The views of a scene show one set of named points, each view turned or mirrored, and shifted as a whole, with a little noise and some points left out.

Scene 1
View 1
z_451: [  4   4  -2  23  27 -11 -16   7  23 -32   7  24 -10  30 -13 -11  -2  19
 -22  25   0]
z_49: [-10  10 -16  46  -4 -24 -21 -10  13 -24   6  36   8   4   9 -10   0  24
 -22  14  -4]
z_306: [-17  19 -17  51  -6 -36 -18   1  26 -16 -14  10 -13   3   9 -33   4  12
 -33  -2  -8]
z_770: [ -3  -4 -19  35   3 -10 -22 -15   1 -25  27  47  10   8  -2   7  10  23
 -13  24   5]
z_863: [-16  -4 -17  51   9 -12  -1  -6  15 -31   9  27 -21  19 -17  -7  10  10
 -22  27  -8]
z_146: [ -6   2 -20  32  -5 -15 -21  -9   3 -12  18  26   0  -6   1  -6  11  17
 -20  15   7]
z_279: [-19   9 -19  57  -8 -27 -11  -7  16 -23  -4  25  -8   4   5 -16   1  15
 -26  10 -10]
z_345: [ -6   3  -8  31   9 -12 -16  -3  13 -25  13  29  -3  14  -8  -6   1  22
 -21  25  -2]
z_646: [  0 -14 -20  33   5 -19  -2   7   6 -20  -1   5 -45   5 -16  -1 -17   5
 -19   6   7]
z_370: [  1 -15 -24  19   7  -5 -17  -5  -2  -8  33  15 -19   0 -17   3  25   3
 -13  21  21]
z_34: [ -2  17   1  21  11  -9 -25   2  19 -19  12  21   8   9  -5 -21   9  25
 -27  26  -5]
z_944: [  6   6 -14  25  26 -20 -31  -1  20 -23  14  37   0  27  -1  -6  11  17
 -20  10  14]
z_62: [-23 -16 -31  76   1 -28   8 -13  10 -41  -7  38 -33  21  -7   7 -13   6
 -18   9  -7]
z_601: [-20  -3 -23  50 -21 -17  -2  -6   4 -16   3  11 -21 -14  -5 -10  -2  10
 -23  17  -9]
z_750: [ -3  -4 -12  36  33 -13 -13   1  22 -33  13  28 -19  37 -19  -5  17   8
 -21  25   5]
z_728: [ 16   8 -15  12  18 -34 -36   9  19 -12  -3  12 -14  12  11 -15  -9  12
 -21 -14  24]
z_747: [ -1   8  -3  18 -14   0 -22  -8  -1 -14  24  27  18 -15  -2  -4  -5  35
 -19  36  -8]
z_620: [-22  -7 -27  66  17  -8  -8 -24  12 -37  33  59   5  34 -17   5  46  10
 -20  39  -5]
z_648: [ -3  16   0  18 -13 -11 -19   5  10 -10   0   4  -1 -16   0 -21 -20  27
 -25  20 -10]
z_230: [  6   4 -15  18  -2  -9 -35 -14  -2 -15  29  42  23  -4   8   6   5  32
 -14  20  13]
z_13: [ -1  11  -5  26  13 -15 -21  -1  19 -26   8  28   2  15  -4 -12  -2  24
 -23  20  -2]
View 2
z_863: [ -1 -21  -5  -1   9   0 -30 -25  19   5   4 -18  10 -23  20  -1  16  22
  -4  12  -4]
z_944: [ 20  -9 -21 -19  10  -7 -11 -44  -3  32  21 -36  20 -17  12   6  15  29
  -9  22  -8]
z_646: [ 13 -12  10  -4  -4  10 -19  -5   9  23  21 -25 -12 -18  36  19  10  16
 -14  -8  -4]
z_49: [ -6  -1  -9 -29   9 -13 -24 -28  -4  20  11 -26   8 -12   9  -7   6   5
  -7  33   0]
z_279: [-11  -4   1 -23   9 -16 -38 -22   0  12  13 -24   2 -15  17 -11   9   0
  -3  15   5]
z_230: [ 10  12 -22 -30   6   5   6 -34  -3  31   2 -30  18  -9  -4   4 -11   9
 -12  52 -17]
z_620: [-10 -19 -33  -9  20  -7 -22 -41  26 -11 -23  -9  46 -28  -1  -7  15  42
   6  24 -14]
z_370: [ 22   1  -8  -3   8  26   6 -20  15  24  -2 -33  20 -16  14   5  -4  24
  -3   4 -27]
z_306: [ -3  -1   8 -23  11 -19 -43 -27  -8  23  29 -38   0 -12  22 -23  12  -7
   1   0   6]
z_601: [ -9   1  11 -14   4   6 -30  -4  11  10   2 -22  -6 -11  21  -9  -2  -6
  -3   6  -5]
z_451: [ 21 -24 -12   2   7   1 -22 -43   8  26  29 -31   5 -18  18   4  20  26
 -18  30   0]
z_13: [ 13 -12 -10 -10   8  -2 -23 -40   2  27  22 -33   5 -14  12  -1  11  13
 -14  37  -2]
z_747: [  6   4  -5 -11   6  18  -9 -28   8  24   4 -28   4  -4   0 -10 -13  -7
 -17  62 -13]
z_770: [  1  -1 -23 -30   4  -4  -3 -26   3  19  -3 -17  16 -16   4  12  -1  19
 -10  41 -12]
z_34: [ 15  -4 -10 -11  12   3 -19 -43   0  29  21 -38  12 -11   8 -14   5   7
  -9  35  -7]
z_648: [ 11   2  13  -8   3  12 -25 -24  -1  34  28 -37 -16  -1  15 -13  -5 -19
 -18  38  -3]
z_345: [ 11 -12 -10  -7   7   2 -20 -33   8  19  14 -26   7 -16  13   1   9  16
 -11  31  -4]
z_750: [ 17 -27 -16   3  11  -1 -22 -41  14  16  15 -27  18 -25  20   7  24  39
  -8   9  -7]
View 3
z_648: [ -5   6 -15  10 -42  21   1 -12  -7  10  15  -7   1  -5  14   2 -29  10
  11   3 -34]
z_279: [  2  -6   1  19 -36  19   7  -9 -12  10  13  33   7  12  -2  -9   2  15
  -9  -3 -31]
z_13: [ -9  10  -6  18 -26  22   7   1   0   5  25  14  11  10   1  -4 -14 -17
  -4  14 -19]
z_728: [ -2  19   3  32  -5  15  27  13  10  14  10  10  24  14  13  25 -17  13
  14  28 -25]
z_451: [ -7  16 -12   7 -15  18   6   9   0  -2  26  24   9  13  -4  -6 -18 -20
  -3  28 -12]
z_230: [-17  16   6  32 -37  25   8  -7   5  -9  24 -18  28  16   9   5   4 -33
  -6  -7 -34]
z_62: [  3  -6   4   9 -17 -13   9  -4  -8 -14  14  63   7  15 -17 -23  28  13
   1  -6 -33]
z_944: [ -7  18   2  25 -12  22  14  13   3   2  24  16  25  24   0   5  -5 -20
 -11  22 -16]
z_750: [  0  19 -10  -2  -8  13   2  16  -5  -8  26  40  20  25  -9  -5  -6 -18
 -16  25 -15]
z_34: [ -6  11  -7  17 -31  31   4   2  -7   8  24   4  17  15   7   2 -17 -13
 -13  10 -23]
z_306: [  7  -7  -2  22 -31  25  11  -3 -15  28   9  33   8  13   4  -1 -11  33
  -8   7 -28]
z_146: [ -4  15  -5   6 -31  14   1  -5  -9 -10  18   1  26  18   8   1   0  -3
  -3  -9 -40]
z_49: [ -7  -1   5  30 -37  22  10  -7  -6   6  19  17  12  11   0  -6   3  -5
  -9  -3 -30]
z_747: [-15  11  -9  14 -50  25  -4 -15  -6  -9  25 -20  11   3  10  -5 -13 -23
  -2 -11 -36]
z_370: [  1  33 -10  -9 -15   8   0  10  -8 -21  19  -2  42  31   8  11   0  -8
  -9   1 -39]
View 4
z_230: [ 34  32 -15 -33   2  37 -24  22  -7  14  16  33  -3 -36 -19  33  22   0
 -16 -11 -21]
z_646: [  7  11   1   4   2  15  -5 -33  -3   7 -13  14   2 -21 -11  24 -16 -31
  -2 -20 -16]
z_770: [ 28  17  -4 -21  -6  20 -17  19  -6  16   6  28  -6 -30 -22  36  16  11
 -18 -15 -20]
z_34: [ 15  20   9 -29  18  21 -20  13  -7  15  14  31 -14 -20 -12  30   9 -16
  -6   3 -13]
z_13: [ 18  17  11 -28   7  18 -24  19 -15  19  12  25 -14 -22 -13  32   1  -9
 -10  -4 -18]
z_62: [ 16 -14   7   7 -11  -9  -5 -23 -15   8  -6  -1 -18 -16 -21  16 -19  10
 -30 -39 -22]
z_944: [ -2   7  -1 -24  12  27  -9  22 -13  10   4  17 -20 -32 -17  38   4 -10
  -6   1 -22]
z_648: [ 33  36  13 -24  19  21 -34 -13  -9  19  23  34  -3  -6  -3  16  -3 -38
  -7  -4 -12]
z_146: [ 26  20  -4 -19  13  22 -12  -3   1   9   9  30  -7 -22 -19  24  16  -5
 -17 -12 -15]
z_750: [ -8  -3  17  -9   2   5   2  16  -8  16 -13  17 -14 -25 -20  42  -4  -7
  -1  -2 -13]
z_345: [ 17  14  12 -17   2  12 -16   9 -10  16   5  24  -9 -20 -15  33  -1 -10
  -9  -7 -17]
z_370: [ 14  21 -10  -6   4  22   6  -2  15   8 -16  36   8 -30 -22  41  24 -10
   0 -10  -9]
z_863: [ 13  -1  20  -4   0  -5  -5  -2  -6  16  -6  20 -13 -13 -21  30  -3  -2
 -13 -13 -12]
z_728: [ -7  15 -16 -23  28  47 -11  -9 -13  -2   9   8 -16 -32  -7  24  -8 -39
  -3  -2 -25]
z_601: [ 34  15   8  -3  12   2 -13 -32   3  10   7  25  -6  -5 -15  11   5 -12
 -21 -25 -10]
z_306: [ 10   3  14 -18  39  11 -15 -23 -11   3  22  13 -33  -3 -12   4  -3 -22
 -22  -7 -14]
z_620: [ 16 -12  18  -9  -9 -13   4  32  -3  19 -10  26 -21 -23 -37  42  25  41
 -24 -13 -10]

In a view up to two points have been moved. Name them for each view, in the order of its rows, or write none.
view 1: z_34
view 2: z_770
view 3: z_146
view 4: z_13
